Each row is a point on a landscape with many peaks, with its height.
A climber steps from a point to the highest of its 2 nearest points, and stops where none of them is higher. Distance is the straight distance between rows; heights are no part of it.
giku h=7.05: [ 0.00  2.19  3.50  2.43  1.13  0.95 -0.38  1.72 -4.37  2.59 -3.85  1.42
  1.49  3.67  1.62  0.90  2.92  0.57  1.72  1.07 -1.94]
Fesik h=5.49: [-2.85  3.13 -1.66 -0.28  0.18  1.14  0.10  2.81  1.70 -1.00 -4.24 -2.93
 -1.17  1.66  2.35  0.70  0.28  2.48  0.49 -1.44  0.41]
boro h=0.97: [-0.58  1.59  3.67 -0.22  1.06 -0.38 -1.05  0.34 -5.85  1.35  0.89  3.42
  3.27  1.11 -0.39  1.01  2.22  1.05  1.14  0.15 -1.10]
gul h=1.24: [-0.13 -2.58  1.05 -0.11  1.00 -0.19  2.34  1.52 -0.75 -1.25  3.98  1.74
  3.61 -1.37 -0.25  0.83  0.31  2.40  1.88  0.52  1.77]
doz h=2.17: [ 1.53 -0.19 -0.43  0.86  0.30  1.03  0.45  3.05 -0.05 -0.86  1.78  3.94
  2.66 -1.55 -1.01  1.08  1.23 -0.81  2.18  1.45 -0.52]
Maf h=5.44: [-4.30  1.14  2.46  1.33  1.67  2.30  1.04  3.08 -1.22  1.50 -4.04 -5.09
 -1.81  3.21  2.90 -0.19 -0.08  4.57  1.58 -1.47  2.15]
veme h=0.94: [ 0.53  1.37  5.40  1.33  1.23  0.45 -1.62 -1.29 -6.93  2.06  0.13  3.50
  2.04  0.76 -0.06 -0.51  2.06  0.70  1.14  1.01 -2.19]
Koge h=3.66: [-0.22 -0.80 -0.47 -4.59 -1.12 -4.63 -0.17 -3.59 -0.29 -0.85  3.00 -1.64
  0.76 -0.03 -1.81  1.51  1.16  0.81 -2.96 -2.29  1.11]
mufe h=1.44: [ 2.22  0.29  2.95  3.12  0.63 -5.11 -0.47 -3.14  0.94  1.79 -0.22  2.30
  2.59 -0.17 -1.19 -1.87  1.20  0.33 -1.67  1.97 -1.99]
liko h=5.25: [-2.95  1.56 -1.07 -1.45  2.25  1.43  2.51  4.34  0.65 -1.49 -2.54 -3.60
 -1.04  1.47  1.74  2.63  1.25  3.19  1.56 -2.12 -0.15]
Kabus h=2.64: [ 0.10  1.12 -2.55 -3.64 -0.84 -1.49 -1.10 -0.01  0.74 -1.70  2.85  0.83
  0.62 -1.76 -2.17  1.99  2.04 -1.65 -0.91 -1.88  0.15]
nogi h=2.11: [ 3.27 -1.11 -0.06  2.07  0.31  0.18  0.31  1.96 -0.27 -0.08  3.97  4.36
  3.49 -2.57 -1.78  0.11  1.45  1.02  2.19  3.71 -0.69]
vaged h=5.81: [-2.74  3.01  0.23 -1.17 -0.56 -0.08 -0.89  0.68  0.45 -0.08 -2.41 -2.33
 -1.19  2.71  1.84  0.81  1.27  1.41 -0.71 -2.15  0.24]
Kinu h=1.37: [-1.17 -2.85  0.36  1.20  1.86 -2.16  4.23  2.21  1.47 -0.86  2.25  0.92
  4.43 -1.03  0.55  2.94  0.27  3.51  2.54  1.24  1.04]
gabu h=0.74: [-1.80  1.19 -0.76 -3.56  0.31  1.99  0.91  3.03 -3.69 -1.13  2.09  2.15
  1.56 -0.70  0.26  4.37  1.83  0.17  1.76 -0.75  0.56]
metaf h=3.07: [ 2.23 -1.76 -0.11  1.15 -2.14 -5.94  1.53 -2.57  3.94  0.98 -1.51 -1.83
  1.35 -0.82 -0.59  0.55  0.15 -2.75 -2.87  0.91 -0.51]
Gepoz h=6.59: [ 0.98  1.00  2.40  1.88 -0.34 -5.69  0.86 -2.54 -0.51  2.64  1.91  3.07
  5.31 -0.45 -2.28  0.83  2.26  2.36  0.33  2.99 -3.31]
firep h=1.02: [-1.52  0.70  4.53  0.52  1.12 -2.74  0.61 -1.13 -3.79  1.61  1.50  2.28
  3.69  1.19 -0.09  1.08  2.25  3.50  0.53  0.56 -0.99]
Samo h=1.55: [ 4.99 -3.03  1.61  4.37  1.14 -1.94 -0.74 -3.29  0.76  0.93  2.32  2.82
  1.03 -1.57 -1.41 -3.89  0.37  0.77 -0.72  3.22 -0.10]
tafon h=5.79: [-2.02  4.68 -6.60 -2.94  0.22  3.31  0.27  3.33  1.34 -1.08 -4.56 -3.31
 -3.60  0.69  1.99  1.07 -1.64  1.81  1.10 -1.64  0.31]
bom h=6.38: [ 1.01 -1.10  1.90  1.42 -0.17 -5.73  0.83 -2.02 -1.32  1.81  3.64  2.98
  5.31 -0.94 -2.83 -0.43  1.42  2.15 -1.64  3.62 -1.55]
tir h=3.72: [-1.22 -2.44  1.48  0.04  0.52 -4.37  2.90 -1.23  1.63 -1.22  0.51 -0.39
  3.25 -0.57  0.22  1.14  0.36  1.38 -0.71 -0.03  1.64]
kaga h=0.52: [-1.03 -2.45  1.06 -3.60  2.25  4.95  1.80  1.37 -3.50 -2.38  3.02 -0.92
 -0.43 -2.54  0.52  1.19 -1.87  1.27  3.56 -2.76  1.53]
nes h=5.09: [-3.46  2.40 -3.59 -2.32  2.88  3.82  1.86  4.53 -1.38 -1.32 -4.06 -3.39
 -1.96  0.58  2.11  2.31 -0.72  3.09  2.01 -2.18 -0.99]
zipi h=5.97: [ 1.48  1.72 -4.21 -2.40 -0.56  2.40 -2.34  1.11  2.50 -1.79  1.84  0.49
 -2.50 -1.66 -1.60 -0.28 -1.09 -3.86 -0.28 -0.75 -0.95]
vavup h=3.54: [ 3.03 -2.27  1.54  1.20  1.20  1.95 -3.04 -1.27 -0.55 -0.36  5.73  1.34
 -2.58 -1.35 -1.94 -1.80 -1.94 -1.01 -1.18  0.55  0.60]
migus h=4.99: [ 2.96 -2.94 -1.81 -2.63 -1.10 -2.58 -1.96 -2.29  1.96  0.80  5.13 -0.25
 -0.76 -2.23 -4.07 -0.26 -0.01 -3.31 -4.44  0.41  0.74]
gigon h=3.96: [-1.27 -1.48  2.16  1.39  1.40 -5.97  2.05 -1.26  0.56  0.70 -0.72 -0.92
  3.50  0.88  0.11  1.25  1.08  2.14 -1.13  0.44 -0.23]
povim h=1.67: [ 3.57 -4.39  0.71  3.82  1.52  1.26  2.06  0.37  2.06 -1.79  2.08  1.91
  0.56 -3.06  0.12 -3.24 -1.42  0.51  1.78  2.25  1.33]
Kinun h=3.23: [ 1.24 -2.78 -1.67 -2.31  0.57  1.09 -1.07 -0.87  0.58 -1.88  5.78 -0.16
 -2.40 -2.16 -2.35  0.09 -2.77 -0.99 -1.77 -0.49  0.72]
Rata h=4.38: [-2.65 -0.51 -1.42  0.09  1.77  2.66  2.42  2.19  2.03 -1.22 -1.22 -1.93
 -1.13 -0.08  2.06 -1.02 -1.40  1.72  2.20 -1.39  1.05]
Tira h=1.91: [ 1.15 -3.79 -2.01 -1.46 -0.42  0.66 -0.08  0.48 -0.36 -0.23  7.76  2.07
  2.46 -3.34 -4.30 -0.22 -0.92  1.13 -1.16  2.83  1.67]
lozal h=4.45: [ 0.14 -0.98 -4.59 -3.04 -1.97 -1.30 -0.04 -3.79  3.24 -1.99 -1.12 -4.80
 -4.07  0.88  1.13 -1.26 -1.90 -0.32 -2.17 -1.83  1.76]
nal h=3.40: [-2.25 -0.87  0.40 -0.87  0.53 -3.50  2.14 -0.04  2.48 -1.45 -0.91 -2.65
  1.36  1.50  0.59  1.70 -0.04  1.10 -1.22 -1.58  1.84]
Fel h=6.97: [ 0.26  0.50  3.52  3.03  2.05  0.85  1.37  2.59 -4.51  2.19 -2.90  2.17
  2.95  2.68  1.88  2.08  3.21  2.49  2.97  1.71 -2.40]
ragok h=0.88: [ 1.40  1.46  4.51  0.89 -0.73  1.14 -5.20 -3.06 -4.81  2.58  1.18  2.53
 -1.79  0.24 -1.27 -2.52 -0.30 -1.51 -2.16  0.03 -2.59]
tedip h=5.57: [ 2.68 -0.57 -2.31 -2.17 -1.06 -1.13 -3.30 -0.80  2.02  0.47  4.65  0.89
 -1.63 -1.90 -4.35  0.27  0.21 -3.63 -2.98 -0.53 -0.15]
Bufi h=2.85: [ 4.00 -3.16 -0.60  1.69 -2.25 -3.93 -0.03 -3.88  3.84  0.98 -0.88 -1.98
 -0.67 -1.14 -0.67 -1.74 -0.65 -3.83 -3.34  1.85 -0.21]
tomup h=3.44: [ 1.59 -2.40 -0.24 -0.16  0.98  2.99 -3.24  0.09 -0.25 -1.15  7.14  1.15
 -3.41 -2.01 -2.39 -0.54 -2.60 -1.58 -1.16  0.09  0.51]
gati h=3.58: [-0.05 -3.48 -0.41  2.29 -0.06 -0.73  1.35 -3.16  3.73 -0.98 -1.84 -3.05
 -2.30 -0.29  1.88 -3.21 -4.04 -0.64 -0.94  0.62  2.85]
Num h=6.35: [-1.86  1.23  2.96 -0.02  0.18  3.46 -2.29 -1.26 -3.84  0.44 -0.99  0.47
 -2.17  1.86  1.52 -1.36 -0.55 -0.13  0.28 -1.55  1.70]
susog h=2.00: [ 1.83 -1.93 -4.93 -0.47  0.68 -1.48  3.55  0.80  4.43 -3.07 -0.82 -1.17
  0.95 -3.69 -1.37  0.62 -2.62 -2.11 -0.55  1.16  0.58]
gesu h=6.96: [-0.10  1.98  1.50  2.04 -0.51  2.85  0.11  2.19 -4.60  2.51 -5.04  1.63
  0.92  3.84  0.77  2.14  2.97 -1.85  2.16  1.39 -1.33]
Ruru h=2.19: [ 0.42 -4.86 -2.20 -2.69 -0.07 -0.75  0.73 -0.38  0.20 -1.41  7.05  0.08
  1.73 -3.16 -3.98  0.31 -2.12  0.07 -1.65  2.25  1.50]
nug h=1.70: [-2.78  0.83  1.47 -0.58  1.66  3.27  1.00  3.61 -3.31 -0.32 -3.83 -0.45
  0.41  1.49  1.97  2.48  1.54  1.02  2.26 -1.21  0.34]
vidi h=6.05: [-2.09  0.44  3.30  2.06  0.37  1.86 -1.03 -0.93 -1.30  0.99 -1.74 -1.26
 -1.52  2.25  2.91 -2.87 -0.94  1.77  0.66 -0.76  1.46]
kos h=3.90: [ 1.69 -4.56  1.17 -0.68 -0.73 -3.71  1.38 -3.43  0.57  0.28  4.31  0.01
  2.06 -2.32 -2.50 -0.36 -1.08 -0.01 -2.95  2.75  1.98]
tidup h=6.06: [ 0.94  0.47 -5.55 -0.14 -1.30  0.85 -0.75 -0.48  4.99 -1.53 -0.70 -1.46
 -4.38 -1.64 -0.53 -1.94 -3.39 -2.66 -1.05  0.07 -0.62]
gos h=6.90: [ 1.75  1.24  3.01  3.68  0.62 -0.03  0.65  1.80 -3.07  1.95 -1.07  3.66
  4.43  0.90  1.12  1.47  3.23  1.69  2.82  1.99 -2.34]
sutu h=1.99: [ 2.36 -0.18  0.95 -0.20 -0.24  2.69 -2.44  1.14 -2.85  0.59  3.32  3.39
 -0.37 -1.47 -1.00 -0.21  1.43 -2.88 -0.72  0.75 -0.85]
besed h=5.69: [ 2.16  1.23 -2.63 -2.51 -1.83  0.59 -3.06  0.26  2.30 -1.22  3.42  0.84
 -2.88 -1.88 -2.98  0.14 -0.36 -3.15 -1.98 -0.47 -1.49]
Gager h=3.33: [ 1.27 -3.49  0.06  2.48  0.27 -1.38  0.42 -3.12  2.89 -1.52  0.76 -1.30
 -1.83 -0.89  0.04 -3.20 -2.80 -1.24 -1.76  0.77  1.81]
tufi h=3.43: [-0.59 -3.24 -0.03 -1.46  0.27 -3.62  3.19 -0.68  1.65 -0.79  2.22 -0.22
  3.63 -1.65 -1.54  1.96 -0.19  1.14 -0.91  1.33  2.13]
fek h=2.16: [ 2.17 -2.39 -4.90 -1.60 -0.26 -2.24  1.87 -0.42  4.43 -2.80  0.18 -1.41
 -0.79 -3.75 -2.33  0.99 -2.67 -2.66 -2.67  1.13 -0.21]
rafe h=5.65: [-0.82 -1.07  0.83 -2.21  0.03  3.30 -1.87 -1.40 -2.02 -1.90  2.79 -1.42
 -4.23  0.86  2.00 -1.08 -2.93  0.36  0.19 -3.28  1.30]
kidib h=5.62: [-0.49  2.62 -5.33 -1.31 -2.25  2.33 -1.25 -0.11  4.35 -1.03 -1.34 -1.69
 -3.75 -0.51  1.32 -1.70 -2.64 -1.19 -0.02 -0.77  0.08]
vifu h=4.95: [-1.73  0.50 -1.96 -2.72  0.35  7.31 -1.15  0.87 -2.16 -1.35 -0.45 -2.71
 -5.22 -0.03  3.37 -1.23 -4.51  0.90  2.89 -2.35  1.35]
temob h=1.64: [-2.82  0.78  2.75  1.71  1.62  1.73  1.06  2.61 -1.44  1.43 -3.55 -1.20
  1.27  2.58  2.68  0.91  1.73  2.26  2.20 -0.18  0.42]
gizi h=3.06: [-0.32 -4.62 -1.21 -2.43  0.13 -3.19  4.21 -1.89  1.74 -2.33  2.71 -1.14
  2.21 -2.77 -1.01  1.82 -2.22  0.53 -1.41  1.89  2.72]
Vogul h=2.62: [ 0.06 -4.76 -2.10 -4.10 -0.68 -2.10  2.85 -1.74  0.52 -2.12  5.07 -1.12
  1.79 -3.97 -3.03  1.44 -2.03  0.92 -1.53  1.34  2.63]
Bigin h=4.61: [-3.54  3.17  0.66  2.48 -0.33 -2.82  0.20  2.42  3.03  1.59 -4.52 -3.68
  0.00  4.38  1.28  2.10  2.24  2.83 -0.49 -0.06 -1.10]
bal h=4.28: [ 0.03  0.02  0.40 -3.07 -1.19 -5.05 -0.13 -2.09  0.00  0.73  3.10  1.36
  2.26 -0.45 -2.99  1.44  1.46 -0.06 -2.14 -1.04  0.09]
bubu h=0.67: [-1.68  0.75 -1.58 -4.69  1.86  2.49  1.22  2.84 -3.20 -2.41  1.01  0.13
  0.58 -0.68  0.51  3.01  1.42  1.17  2.04 -3.07  0.25]
vefu h=2.22: [ 1.02  0.76 -0.09  2.42  0.83  0.52  1.22  3.95  0.41 -0.49  0.03  3.80
  3.32 -0.19  0.60  1.54  2.44 -0.07  2.84  1.93 -1.28]
kegub h=3.65: [ 2.89 -1.63  1.23  2.33  0.29  0.05 -2.50 -1.46  1.15 -0.09  3.50  0.83
 -1.88 -1.03 -1.39 -3.25 -0.63 -1.78 -1.51  0.87 -0.32]
Vuz h=5.29: [-0.61  4.29 -1.91  0.52 -3.04  1.49 -2.22  0.97  1.54  1.55 -3.59 -0.10
 -1.77  1.18  0.91 -0.67  0.93 -1.61  0.00 -0.21 -0.41]
roseb h=0.45: [-1.54 -2.95  1.33 -2.12  2.45  3.33  1.79  0.53 -2.30 -2.26  4.46  0.62
  0.52 -2.83  0.59 -0.17 -2.20  2.25  2.74 -2.36  2.01]
netub h=6.66: [ 0.44 -0.02  2.92  0.63 -0.30  4.93 -1.23 -0.13 -7.83  1.76 -2.83  1.66
 -0.32  2.39  1.04  0.23  1.07 -2.20  1.47  0.09 -0.09]
tel h=2.08: [ 1.83 -0.74 -0.87 -0.41 -0.48  0.46 -1.80  1.67  0.14 -0.93  4.58  3.17
  1.24 -1.95 -2.19  0.58  1.22 -2.03 -0.15  0.91 -0.46]
det h=3.81: [ 0.71  1.26 -3.70 -4.98 -1.86 -2.16 -1.52 -2.98  1.65 -1.54 -0.37 -3.47
 -3.25  1.04  0.57 -0.65 -0.30 -0.37 -2.67 -3.05  1.11]
moved h=2.34: [-0.43  2.30 -0.34  0.11 -0.81 -1.14 -0.51  1.63  1.47 -0.84 -0.53  1.65
  1.49  0.07 -0.44  1.87  2.15 -0.96 -0.67 -0.61 -1.19]
Damiz h=3.85: [ 2.48  0.43  0.21  4.89 -2.16 -0.62 -1.90 -1.93  4.36  2.39 -1.74  0.29
 -1.38  0.55  0.26 -4.78 -0.77 -1.53 -0.74  1.75 -0.18]
gesab h=2.41: [ 2.07 -0.76 -4.31 -2.38 -1.87 -3.59  1.43 -1.11  5.29 -1.75  0.02 -1.26
 -0.37 -1.56 -2.03  0.87 -0.19 -3.60 -2.90 -0.11 -0.42]
kemis h=5.32: [-1.60 -0.12 -0.67 -1.74  0.10  5.44 -0.55 -0.68 -1.49 -2.06  1.48 -2.20
 -5.04  0.01  1.62 -1.66 -4.03  0.48  0.62 -3.68  1.88]
kan h=1.33: [-0.21  2.84  2.56  2.85 -0.08 -4.04 -1.89 -2.12  0.20  4.22 -3.38  1.41
  2.09  2.17  0.73 -2.49  2.13  0.89 -0.28  1.21 -4.54]
Luze h=3.25: [ 0.63  0.43 -1.49 -4.54 -1.43 -3.38 -1.47 -3.31  0.69 -1.71  1.99 -1.69
 -1.96  0.32 -1.15  0.14  0.88 -0.46 -2.73 -3.62  0.84]
Sevu h=5.43: [-2.98  3.98 -4.80 -3.67 -0.23  5.23 -0.32  2.14 -0.76 -0.50 -3.66 -3.88
 -4.40  1.44  3.07  0.50 -1.19  2.79  1.44 -1.75  1.38]
liso h=6.84: [ 1.58  1.92  3.41  3.80  1.22 -2.00 -0.55  0.03 -3.68  1.96 -1.68  3.86
  3.81  1.85  0.74  1.25  4.16  2.07  1.28  2.79 -5.00]
rik h=6.57: [-0.81  1.49  3.65  0.89  0.15  3.42 -2.51 -1.00 -5.38  2.57 -2.34  1.45
 -0.94  2.58  1.09 -0.48  0.45 -0.80  0.87 -0.94 -0.34]
taf h=5.99: [ 2.12  0.15  0.04  2.79 -0.26  3.93 -1.75  2.49 -1.51  0.20 -0.83  2.98
 -1.09 -0.35 -0.12 -1.28  0.24 -2.85  1.64  1.21 -0.74]
Sefu h=4.18: [-1.80  0.50  1.84  2.00  0.23 -6.06  1.57 -1.15  2.51  1.74 -2.24 -1.66
  2.89  2.46  0.56  2.28  1.79  2.16 -1.63 -0.09 -1.80]
Vosog h=0.90: [-1.59  2.38  2.39 -1.93 -0.33 -0.65 -0.73  0.49 -4.28  0.77  1.25  2.19
  3.25  0.46 -0.87  4.31  3.23  1.38  0.60 -1.00 -0.66]
Goze h=6.75: [ 1.01  2.05  3.33  2.68  0.58 -4.69  0.31 -1.01 -1.29  2.14 -0.54  2.97
  5.21  1.67 -0.45  1.47  3.02  2.86  1.11  2.57 -4.35]
bol h=3.11: [-1.10 -1.48 -2.34 -1.99  0.32 -4.87  2.94 -0.98  3.42 -1.90 -2.39 -4.27
 -0.31  0.73  0.53  1.94 -0.18  1.39 -1.78 -1.48  1.67]
mamo h=4.60: [-2.45  0.76 -0.73  0.66  0.44  5.06  0.57  2.48 -0.24  0.10 -2.94 -1.51
 -2.56  0.55  2.98 -1.00 -1.12  1.35  2.51 -0.99  1.16]
Rusuv h=4.04: [-0.34  1.87  0.33  3.27 -2.18 -0.54 -1.89 -1.23  4.16  1.81 -2.57 -0.32
 -1.12  1.27  0.74 -3.08 -1.10 -0.84 -0.77  1.38  0.22]
rulag h=5.03: [-1.51  4.56 -1.35  0.81 -2.78  0.25 -1.60  1.46  3.34  1.82 -4.25 -0.54
  0.14  2.84  0.99  1.03  2.02 -0.47  0.32 -0.16 -1.49]
domal h=3.86: [-1.95 -2.06 -0.60  2.00  0.71  0.76  2.35 -1.45  3.51 -0.90 -2.40 -3.21
 -2.12  0.27  2.84 -3.09 -3.48  1.08  0.70 -0.07  2.90]
zupo h=2.92: [ 0.65 -1.23 -1.61 -3.20 -0.28 -0.81  0.14 -1.14  0.99 -2.63  4.12 -0.10
 -0.06 -1.49 -1.99  0.69 -0.20 -0.64 -1.21 -1.26  1.40]
nav h=1.57: [-2.39 -0.93  2.63  3.16  2.87  0.59  2.85  3.26 -0.24 -0.09 -1.75 -1.38
  1.74  1.29  2.82  0.53  0.74  3.54  2.52 -0.32  0.56]
ses h=5.05: [ 1.32  1.39  2.07 -0.40 -1.16 -2.96 -3.09 -3.05  0.65  1.92  1.22  1.03
 -0.88  0.27 -1.68 -2.46  1.26 -2.15 -2.38 -1.57 -1.91]
zokug h=3.08: [ 2.43 -3.13 -0.69  0.03 -0.69 -2.54  0.67 -2.51  3.69 -0.76  0.05 -1.52
 -1.73 -1.48 -0.94 -1.18 -2.01 -3.13 -3.42  1.17  1.53]
nobi h=1.48: [ 3.20 -1.96  2.39  3.08  0.49 -3.74 -0.52 -2.93  0.65  1.32  0.89  1.73
  1.40 -1.04 -1.40 -3.03  0.96 -0.10 -0.77  2.22 -0.61]
tif h=5.53: [ 0.70 -1.09 -6.65 -1.45 -0.35  1.36  1.67 -1.44  4.11 -3.00 -1.01 -3.03
 -4.07 -3.00 -0.35 -0.84 -5.28 -1.47 -1.31 -0.47  0.88]
kedem h=0.59: [-2.11 -0.83 -0.28 -3.07  1.90  4.27  1.04  2.19 -2.76 -2.21  0.62 -0.99
 -0.81 -0.63  1.24  1.02 -0.90  1.18  2.32 -3.55  0.97]
nul h=2.66: [ 0.56  1.26 -3.63 -2.57 -1.18 -4.06  1.44 -0.40  3.86 -1.66 -0.97 -1.68
 -0.01  0.33 -0.73  2.05  1.42 -1.46 -1.78 -1.27 -0.55]
Nopi h=4.81: [-1.20  2.09 -1.56 -0.35 -2.54 -1.90 -1.14 -2.74  3.38  0.64 -2.09 -3.10
 -2.08  2.56  1.27 -2.06 -0.62 -0.14 -1.73 -1.25  0.60]
Sepi h=2.27: [-0.46  2.84  0.53  1.87 -0.83  0.35 -0.02  3.81  0.09  0.08 -1.91  1.54
  2.22  0.86  0.46  1.62  2.15 -1.41  1.99  0.33 -2.12]
Gulu h=4.36: [-0.59  1.19 -0.31  1.71 -2.67 -2.51 -0.26 -2.23  4.07  1.00 -3.08 -1.91
 -0.10  1.80  0.35 -1.63 -0.20 -0.78 -1.78 -0.84  0.59]
Lem h=5.78: [-3.95 -0.48  3.24  1.77  1.04  1.28  0.35  0.16 -1.40  1.33 -2.67 -2.71
 -1.75  2.45  2.66 -2.24 -0.84  3.85  1.02 -1.63  2.42]
Figu h=6.04: [-1.19  0.69  2.26 -1.79 -0.60  4.09 -2.23 -0.93 -4.89 -0.38  1.98  0.07
 -3.26  1.42  0.76 -0.38 -1.33 -0.77  0.58 -2.56  1.38]
vop h=6.20: [ 0.75  2.54 -2.68 -0.93 -0.92  3.31 -1.86  2.13  0.60 -1.02 -0.02  1.85
 -2.68 -1.50 -0.35 -0.22 -0.76 -2.91  0.49 -0.82 -0.78]
nemeb h=4.35: [ 2.74 -4.65 -0.44 -1.23 -0.58 -2.89 -0.22 -2.32  1.94 -0.06  4.23  0.30
  0.01 -2.77 -3.68 -0.12 -1.52 -2.12 -3.22  2.78  1.10]
kanif h=5.33: [ 0.22  2.80  2.43  0.66 -1.92 -0.11 -3.87 -1.81 -0.57  2.28 -0.83  0.49
 -1.57  0.92 -0.33 -2.14  0.42 -1.66 -1.33 -0.62 -1.52]
depe h=1.82: [-0.13 -0.56  0.83 -2.41  1.24  5.06  0.34  2.66 -6.45  0.10  0.70  2.37
  0.67 -0.43  0.20  3.06  1.25 -2.50  2.74 -0.19  0.16]
gopur h=2.02: [ 2.36 -3.17  0.24  0.51 -0.54 -0.23 -0.38  1.22 -1.39  0.54  6.22  4.08
  3.16 -2.54 -3.31 -0.90  0.53  1.72  0.07  3.85  0.37]
vupi h=5.54: [ 0.74  3.44  0.72  1.17 -2.79  1.95 -3.37  0.59  0.32  2.03 -2.06  2.09
 -1.40  1.34  0.33 -1.36  0.69 -2.59 -0.47  0.34 -1.48]
fedi h=1.26: [-1.62  3.13  3.07  1.40 -0.68 -4.24 -1.15 -3.13  0.44  3.25 -3.59 -0.47
  0.91  2.18  0.54 -2.19  1.13  1.15 -1.38 -0.45 -3.26]
Zul h=4.80: [-2.09  3.83 -0.37  2.14 -0.24 -1.74  0.80  3.00  2.77  0.64 -4.55 -1.45
  0.76  2.55  0.66  2.07  2.10  0.83  1.14 -0.40 -1.84]
Tuta h=3.51: [ 2.25 -4.90  1.35  0.84 -0.15 -5.15  2.80 -3.00  2.09 -0.05  0.79 -1.01
  2.45 -1.70 -2.15  0.24 -0.73 -1.61 -3.00  3.01  1.40]
zupag h=1.87: [ 0.62 -0.66  1.41 -1.68  0.32  5.79 -1.49  1.29 -5.86  0.09  0.83  2.95
 -1.40 -0.01 -0.17  0.82  0.19 -3.03  1.48 -0.96  0.64]
resu h=1.74: [ 0.93 -2.10 -0.67  2.89  1.53  0.63  1.95  0.53  2.79 -1.90  0.31  0.38
 -0.24 -2.00  0.66 -1.63 -1.52 -0.45  1.92  1.09  0.78]
golo h=0.83: [-1.21  2.30  1.55 -2.97  0.01  1.89 -0.01  2.06 -4.91  0.40  0.05  1.67
  2.09  0.66 -0.53  4.70  2.76 -1.08  0.38 -1.57  0.11]
vuvo h=2.44: [-0.12  2.54 -1.74 -2.00 -1.02 -0.78 -1.02  2.68  1.03 -0.39  0.99  2.59
  0.97 -0.69 -1.90  3.05  2.60 -2.29  0.36 -1.34 -1.23]
kag h=6.07: [ 1.27  2.41 -1.89  1.55 -0.80  4.67 -1.89  3.42  0.10 -0.42 -1.31  2.16
 -2.31 -0.76 -0.11 -1.23  0.22 -3.97  1.47  1.13 -1.18]
palo h=1.94: [ 1.95  0.50  2.10 -0.18 -0.67  3.51 -2.99 -0.40 -5.66  1.00  1.07  3.55
 -0.47  0.09 -1.37  0.67  1.35 -4.10  0.71  0.74 -0.49]
Lugis h=0.92: [ 2.09  1.20  5.06  1.06  0.30  0.70 -3.87 -2.56 -6.15  2.93 -0.95  3.85
  0.35  1.03 -0.69 -2.47  1.28 -1.00 -0.47  1.45 -3.49]
noto h=5.02: [-2.75  2.28 -2.89 -2.65  0.05  7.00 -0.50  0.35 -2.40 -0.89 -2.87 -3.20
 -4.67  0.45  3.56 -0.02 -3.24  1.69  1.75 -1.47  1.45]
demag h=1.49: [-1.61 -2.13  2.15  3.15  2.51 -1.07  4.38  1.98  0.57 -0.46  0.71 -1.04
  3.42  0.45  1.24  1.02  1.33  4.09  3.16  0.36  0.74]
laneg h=3.75: [ 3.02 -0.73  1.09  4.57 -0.28 -0.12 -2.00 -1.77  2.62  0.90 -0.12  0.90
 -1.92 -0.45 -0.10 -4.63 -1.29 -1.83 -1.35  2.20 -0.44]
nom h=1.08: [-0.75 -1.39  3.91  1.46  1.67 -2.47  0.40 -1.41 -2.35 -0.30  1.89  1.66
  3.35  0.04  0.43  0.00  0.49  2.52  0.56  0.40  0.01]
sesi h=5.39: [-1.84  2.41 -1.41 -1.06 -0.75 -0.19 -1.60 -1.47  1.46 -0.67 -1.45 -2.42
 -2.13  1.37  0.96 -0.91 -0.25  0.92 -0.97 -3.29  0.74]
gokov h=1.61: [ 3.68 -4.13  2.07  4.54  2.13 -0.32  1.45 -1.79 -0.24 -0.26  3.06  2.38
  1.64 -1.88  0.16 -3.12 -0.41  2.41  1.07  2.50  0.67]
besov h=1.38: [ 1.92  2.18  2.89  2.82 -0.71 -2.75 -2.17 -2.12 -0.24  3.08 -1.64  2.31
  1.28  0.53 -0.80 -2.70  1.25 -0.29 -0.42  1.51 -3.84]
Sipu h=4.97: [-3.27  1.92 -3.19 -1.22  1.51  5.83  2.24  4.94 -1.91  0.25 -4.93 -3.40
 -2.09  1.02  2.81  2.28 -1.31  2.15  3.84 -1.69 -0.08]
rumiv h=4.79: [-3.80  1.19 -0.90 -0.54  1.14  6.95  1.76  4.04 -1.05  1.02 -4.00 -3.26
 -2.83  1.13  3.38 -0.84 -2.14  2.80  3.40 -0.93  1.56]
Duv h=5.42: [-2.05  3.69 -6.54 -2.86 -1.49  3.71 -0.42  1.08  3.07 -0.94 -3.46 -1.85
 -3.72 -0.28  1.59  0.06 -2.56  0.22  0.15 -0.92 -0.32]
dele h=1.85: [-0.29 -2.07 -2.63  1.40  1.05 -0.80  3.33  0.78  4.40 -2.09 -1.45 -0.94
  0.85 -1.31  0.34 -0.57 -2.69 -1.30  0.51  0.50  0.11]
tavis h=4.69: [ 0.94  1.00  1.49 -2.89 -1.52 -4.60 -1.54 -3.16 -0.18  1.60  2.65  0.92
  1.04 -0.58 -2.31 -0.02  1.97 -1.64 -2.79 -1.58 -1.73]
sovuz h=4.37: [-2.07  2.48  2.24  2.88  0.53 -5.33  0.74  0.32  2.74  2.12 -4.05 -3.28
  1.42  3.55  1.16  0.83  1.99  2.78 -1.69  0.07 -2.27]
lagit h=6.80: [-0.36  1.20  0.85  0.09 -1.00  5.22 -0.62  1.66 -5.86  2.41 -4.11  2.24
 -0.49  2.84  0.55  1.29  1.82 -3.69  2.25  0.37  0.62]
pofi h=1.76: [-1.53  0.37 -0.03 -1.03  1.02  4.57  1.63  3.50 -4.81  0.03 -2.27  0.68
  0.19  1.05  0.78  2.78  2.00 -1.48  3.15 -1.28  0.62]
Fusol h=1.15: [ 0.16 -1.50  3.42  0.39  1.29  0.37  0.05  0.44 -3.35 -0.30  3.71  2.17
  2.17 -1.31  0.12 -0.32  0.43  1.41  1.35  0.23  1.07]
bov h=3.28: [ 2.38 -2.67  1.02  1.53 -1.85 -6.04  1.73 -2.77  3.01  1.86  0.14 -0.27
  3.31 -1.20 -1.58  0.75 -0.12 -1.18 -2.70  2.28  0.48]
miz h=4.96: [ 0.62 -1.01 -5.02 -2.44 -0.61 -0.14  1.30 -2.96  3.61 -2.71 -1.61 -3.98
 -3.74 -0.49  1.36 -1.36 -4.13 -0.17 -2.26 -0.47  1.27]
miku h=5.91: [ 1.72  1.04  1.53  3.34 -0.22  1.35 -2.07  0.91 -2.46  1.53 -1.22  3.57
  0.68  0.69  0.40 -0.33  2.06 -1.44  1.29  1.65 -1.48]
sot h=2.87: [-0.73  1.25 -4.66 -2.75 -0.44 -3.76  1.86  0.51  4.41 -2.55 -2.59 -3.68
 -1.12  0.30 -0.12  1.54 -0.32  0.76 -1.63 -1.64  0.11]
kiter h=4.13: [-2.96 -1.25 -0.33  2.01  1.92  2.33  2.43  0.99  3.05 -0.20 -2.68 -4.07
 -1.90  1.16  3.30 -1.89 -2.87  2.79  1.81 -0.43  2.49]

For each start below, name the point where the climber stops.
rafe -> giku
Lem -> giku
Luze -> tidup
metaf -> vop
Fusol -> vaged
zupag -> vaged
Vogul -> vupi
povim -> vupi
bom -> giku
Kinun -> vaged
nogi -> vaged
bol -> vupi
